Each row is a point on a landscape with many peaks, with its height.
From any point a climber steps to the highest of the 2 points nearest to it. It stops when none of these is higher. Distance is the straight distance between rows; heights are no part of it.
q_751: [-10 -36  54 -47 -25  13  22   7  26 -66   6  -4 -46 -73  17  -4 -32 -48
 -41 -19  -7  -9 -55 -28 -26]  height 182
q_555: [-19 -26  25   1  -4  31  16  -8  11 -23  -5  11  -4 -39   5  19 -36 -27
  -2  -2  -4 -11 -14  31 -15]  height 524
q_378: [ -8  44 -14 -19  -3 -56 -23  37   9  16  28 -24 -32  61   9 -21   3  29
  13 -36 -59 -16  43 -30  20]  height 506
q_442: [ 16  25   8 -17  -1 -27 -30 -18   4  37  -7   8  29  18   8 -26  23  19
 -12  54  50   8   5   6  46]  height 568
q_914: [  5   6 -11 -14  -9  49 -12 -47 -17 -33 -34   8   7 -27  43   5  11  36
   8  35  74  -7 -36  32 -46]  height 458
q_601: [ 18  20  14 -16   3 -56 -31   8  11  38  11  -4  21  30  -2 -38  28  11
 -18  45  25  14  24  -3  60]  height 532
q_615: [-27  18 -12  19  37 -56 -10  56 -21  42  45 -34  -1  42 -37  -1  35   5
  -7 -15 -29   8  73  21  26]  height 657
q_592: [ 22   6 -24  -4 -18  62 -23 -62 -29 -24 -51  25  20 -16  47   9  17  47
  31  37  71  -2 -23  22 -43]  height 480
q_895: [ -8  44 -39  27 -23 -11 -16  -7 -12  43 -16  -7 -25  71   6   5  -3  48
  42 -57 -69 -19  37 -50  20]  height 505
q_856: [-15 -51  22  13  -3  38   6   0   0  -6  10  17  -9 -10   3  43 -56 -33
  25 -34 -58 -23   9  17 -24]  height 375
q_397: [  9  15 -17 -11  -8  23 -16 -37  -7  18 -35  15  21   4  28  -5   8  29
  11  31  53   4  -7  15   4]  height 643
q_818: [-34  32 -35  36  41 -55  20  51 -30  17  54 -33  -1  29 -50  -3  44   4
 -24 -24 -10   8  54  31   4]  height 475
q_544: [ 11  24  10  -6  22 -73 -36  46   2  49  36 -18  13  38 -17 -39  36   6
 -17  26   5  16  50  16  55]  height 483
q_407: [ -4  10  37 -25  -7 -54   9  47  26 -22  41 -21 -25 -20  -5 -24   2 -29
 -35  -6  -2   7 -13 -18  10]  height 621
q_253: [-17 -11  29  42  28 -28  59  49 -26 -42  47 -19  -4 -46 -35 -12   4 -39
 -90  25  27  19 -16  10   1]  height 113
q_148: [ -7 -11  29   3  15  32  24 -15  -9 -44  -3  -3   9 -67   8 -16   4 -24
 -19  52  75   9 -40  57 -26]  height 344
q_421: [-29  -3 -14  51  37 -20  37  36 -29  15  34 -20  19 -15 -58  10  31 -11
 -44   4  26  18  25  48   8]  height 322
q_680: [ 44  14 -28   6  -7  53 -19 -82 -36  25 -56  18  44  19  19  -5  17  55
  44  28  62  20 -11   2  -1]  height 486
q_92: [ -9  11  -1 -18  -3  26  -1 -26 -13 -25 -22  -5   7 -32  31  -2  23  26
 -16  43  86   2 -41  42 -30]  height 428
q_543: [-33  51 -37   0   0 -35  24  16  -4 -33  37 -43 -44 -13 -16  16 -11  29
 -28 -59 -50 -53 -15  -9 -44]  height 174
q_677: [  2  25 -14  -9  -2  -4 -16 -31  -3  33 -25  13  25  18  18 -14  12  28
  -4  32  39   7   8  12  31]  height 602
q_906: [ 26  35  14 -41 -20 -69 -31  33  16  31  18 -17  -3  66  18 -48  16  16
   3   0 -27  10  37 -38  50]  height 387
q_964: [ -5   2  40 -53 -31 -46   9  33  45 -40  38 -20 -60 -43   4 -13 -23 -35
 -46 -36 -23  -1 -49 -53 -31]  height 301
q_433: [-39 -14 -27  68  52  -3  36  13 -43  11  17  -2  34 -20 -58  28  26 -18
 -25   0  36  23  15  58  -2]  height 410
q_294: [-18 -33  36   0  -1   3  21  16  10 -21  14 -10  -9 -38  -4  15 -27 -39
 -29  -8 -14 -11 -14  22   4]  height 399
q_600: [-49  61 -77  37  14 -19  16  -9 -11  -3  12 -26 -36   4 -16  30   7  39
  -2 -52 -28 -40   5  -1 -38]  height 250
q_868: [ -6  46 -21  -3 -16 -40 -19  22   1  34   9 -19 -31  80   5  -1   2  35
  26 -47 -85 -13  50 -45  21]  height 619
q_505: [-20 -34  47  26  28 -16  50  32 -12 -36  27 -15  -5 -50 -32 -20  -5 -56
 -73  27  26  13 -24  19  14]  height 183
q_329: [  8 -69  43   8   8  32 -37  15  14  26  -5  26  10  -2 -14   5 -34 -43
  23  22 -52  10  17  26  22]  height 271
q_298: [ 19   8  36 -64 -23 -69 -38  48  45  -1  33   1 -29  -1  15 -44  12 -27
 -19  10   4  16  -4 -45  36]  height 393
q_798: [-26  51 -26  -1   2 -50  37  46 -11 -44  55 -52 -40  -8 -24   0  -4   5
 -38 -54 -48 -28 -16 -17 -42]  height 134
q_811: [ 36 -60  21  30   9  54 -24 -22  13  13 -30  58  36 -16 -10   9 -22 -30
  64  43 -35  13  17  21 -14]  height 252
q_820: [-16   3  14  -7   4  21  16  -9 -12 -50  -4 -12  -4 -60  17 -14  23   0
 -37  43  89  11 -59  37 -23]  height 383
q_480: [  6 -37  45  -3  11  48  11 -19  -2 -41  -9  13   9 -75   4 -19 -12 -42
  -3  54  51   2 -28  46 -25]  height 314
q_368: [ 22 -44  19  13   3  54 -12 -23  12   2 -25  41  30 -28   7   5 -33 -29
  44  36  -9   7   3  24 -14]  height 265
q_590: [  1  -8  43 -38  -8 -49 -12  45  43  -7  32  -9 -24 -25   1 -31   4 -36
 -32   9   9  14  -8 -14  29]  height 484
q_862: [ 22 -63  34  26  14  41 -41  -2  10  40 -19  37  33  11 -19   4 -25 -33
  45  36 -54  25  22  21  13]  height 248
q_733: [ 13  44  -4 -31  -9 -78 -29  41   5  20  21 -31 -14  73  11 -45  13  24
   5 -24 -33   1  43 -27  34]  height 426
q_200: [ -4  21  12   3  35 -75 -17  63  -9  44  45 -37   6  42 -31 -29  38   7
 -19  10 -11  21  57  26  43]  height 528
q_51: [-20  37   7  -3  14 -73  37  62 -10 -47  57 -44 -33  -8 -27 -19   1 -13
 -51 -38 -26   3 -13 -18 -20]  height 74
q_848: [ -5  -8  -2  -9 -13  39   3 -20   9 -18 -22  14   8 -22  20  14 -19  -2
   9  12  17 -12 -11  27 -30]  height 638
q_59: [ -8 -59  11  37  30  31 -11  -1 -12  34 -10  39  24  11 -21  50 -39 -16
  64 -10 -56   9  24  16 -10]  height 490
q_779: [ 26 -35  28 -65 -26  41 -27 -17  29 -34 -15  27  -1 -33  42 -19  -5 -27
  -2  50  44   1 -33 -12   4]  height 83
q_925: [-20   9   8  44  27 -42  61  53 -33 -42  55 -32  -3 -20 -41 -12  12 -21
 -75   4  17  12   2  15   0]  height 45
q_927: [  0 -47  52 -57 -25  30   4   1  40 -52   0  17 -33 -58  25  -4 -31 -46
 -12   1  -7  -7 -41 -17 -13]  height 139
q_402: [-39   8 -53  63  55  13  38  -7 -33  11  -8   1  33 -22 -48  33  22  14
   5  -1  47  13   8  52 -23]  height 509
q_840: [ -5   6 -16 -11 -17  35   0 -34   9  -5 -33  14   7   1  31  10 -14  20
  14  10  21 -10 -15   7 -20]  height 723
q_778: [-30  15 -20  47  41 -45  33  50 -31  20  51 -28  11   8 -54   0  41  -7
 -38   3  11  18  42  40  10]  height 370
q_52: [ 45  14 -23 -34 -66  37  -3 -39  22  15 -49   1  -1  57  41  -4   4  33
  20 -44 -31 -20 -12 -60  17]  height 556
q_403: [-17  35 -56  43  14 -19  -9 -14 -20  42 -18  -3  -2  44 -10  10  13  51
  33 -29 -17  -3  45 -20  26]  height 382
q_311: [-38  52 -55  27   1 -12  40   3 -16 -25  28 -31 -33 -18 -20  33  -3  25
 -30 -56 -35 -43 -26   3 -54]  height 208
q_3: [ -2 -66  48  18  11  33 -12   6   2   3   0  21   5 -16 -15  23 -46 -50
  20  -2 -51  -4  11  30   1]  height 310
q_655: [ 16  12 -30  20  -9  24  -9 -46 -17  45 -47  22  31  33  11   2  -2  38
  47  -4  14  11  10 -12  17]  height 456
q_86: [ 67 -25   2 -33 -41  67 -20 -52  15  -3 -46  26  26  19  40  -9   3  -8
  31  28   4  -3 -17 -22   2]  height 538
q_394: [-33 -39 -19  50  53  19   0   7 -17  42  -2  23  21  17 -36  65 -22   3
  57 -32 -38   4  28  16  -9]  height 567
q_318: [-34  54 -72  48  25 -25  -2 -14 -17  34  -7  -7 -14  36 -18  27  11  55
  22 -38 -16 -17  43 -12   1]  height 335
q_235: [ 63 -17   1 -57 -62  49 -14 -39  35  -7 -48   0  -4  45  55   2   1  14
  13 -20 -15 -13 -30 -62   9]  height 641
q_740: [ 27  20 -29  14   2  31 -18 -69 -35  47 -53  16  48  31   5  -5  22  48
  43  23  48  20  -2  -6  22]  height 476
q_540: [-45  56 -77  50  28 -24   8 -10 -14  14  12 -16 -25  19 -17  24  13  41
  15 -49 -14 -25  31  -1 -19]  height 290
q_800: [-13 -51  51  26  24   2  31  16 -14 -31  20 -11  -3 -50 -23   0 -23 -59
 -46   8  -4  -3 -11  28   6]  height 277
q_597: [ 21 -51  46 -68 -25  38 -24   7  42 -36 -11  28 -16 -47  31 -16 -17 -51
  -7  32  -1  -3 -25 -23  15]  height 106
q_297: [ 23  32  24 -62 -16 -80 -41  46  30  12  31 -12  -9  41  17 -51  14  -4
  -9  10  -5  18  14 -47  43]  height 353
q_826: [-21 -34  -5  25   7  34  -3 -13  -5  14  -7  28   5  13  -3  57 -51  -7
  54 -37 -63 -15   9   5 -27]  height 436
q_865: [ 52  -2 -16   0 -12  67 -19 -77 -26   2 -55  25  39   8  34  -6  19  34
  42  48  65  13 -17   7 -25]  height 496
q_664: [ 73 -26  -3 -47 -55  62 -16 -49  24   6 -54  11  16  39  47  -6   0   0
  28   3   0  -9 -20 -42   8]  height 576
q_884: [-47   2 -57  63  63   5  27 -11 -32  17  -3  12  31  -9 -47  47  14  20
  29 -20  23   7  18  42 -18]  height 580
q_668: [ 10  22 -28  12 -45  16 -11 -22  11  42 -36   7  -5  71  15  16  -3  37
  46 -58 -67 -17  16 -61  22]  height 467
q_893: [ -3  38 -45  26  -1  -5 -10 -32 -18  44 -31   9  14  35  -3   8  11  52
  33 -20   3   0  22 -20  32]  height 422
q_39: [ -8   4  46 -27 -12 -54  24  48  26 -43  43 -19 -45 -44 -11 -25  -9 -47
 -55 -19  -5   8 -36 -31 -16]  height 427
q_224: [ 73 -23   2 -23 -25  72 -29 -69  -3   7 -51  25  39  11  33 -11  14   6
  39  49  40  10 -16  -7  -1]  height 512
q_962: [-12 -15  41 -52 -37  -9  17  24  37 -51  18  -7 -55 -63  13   2 -29 -34
 -44 -33 -17  -6 -60 -45 -33]  height 232
q_250: [ 21  18 -27 -10 -59  25  -5 -32  16  29 -41   6  -4  60  27   2  -7  32
  30 -47 -48 -17   6 -51  22]  height 507
q_319: [ 14 -46  39  14   6  58   4 -23  10 -26 -16  30  18 -63   0   6 -27 -37
  20  46  15  -4  -4  43 -33]  height 287
q_233: [ 28 -10  11 -66 -40  24 -23 -18  29 -30 -20  12  -9  -6  50 -10   7  -1
 -14  35  45   0 -41 -28   3]  height 66
q_95: [-44 -18 -46  65  66  10  24  -5 -28  27   1  20  28   5 -48  69  -4  20
  53 -34  -8   0  23  27 -22]  height 688
q_702: [-15  15  19   9  14 -60  51  53 -13 -40  57 -36 -26 -21 -30 -15   6 -27
 -71 -15 -10   7 -12  -6  -7]  height 21
q_171: [ 17   7  11 -58 -34  -3 -16  -6  41  -9 -15   7 -10   9  42 -19   2  13
 -16  18  21  -1 -28 -38  11]  height 49

Call two points neighbours if one is among the 2 nearest of the other. Go from one point of each pair to the other, from neighbour to neighbour, staying as high as possible. Name the lowest point that can't be avoided.
q_868, q_615: q_862
q_95, q_840: q_421
q_865, q_407: q_297
q_868, q_865: q_668
q_840, q_615: q_544

For each start below, name the point where the climber stops.
q_779: q_407
q_800: q_840
q_862: q_95
q_544: q_840
q_224: q_235
q_421: q_95
q_668: q_235

For each start below, name every point that the climber comes to, in order.
q_311: q_600, q_540, q_318, q_403, q_893, q_655, q_740, q_680, q_865
q_233: q_779, q_597, q_927, q_751, q_962, q_964, q_39, q_407
q_925: q_253, q_505, q_800, q_294, q_555, q_848, q_840
q_906: q_733, q_378, q_868
q_148: q_820, q_92, q_914, q_592, q_865
q_297: q_298, q_590, q_407
q_702: q_51, q_798, q_543, q_311, q_600, q_540, q_318, q_403, q_893, q_655, q_740, q_680, q_865
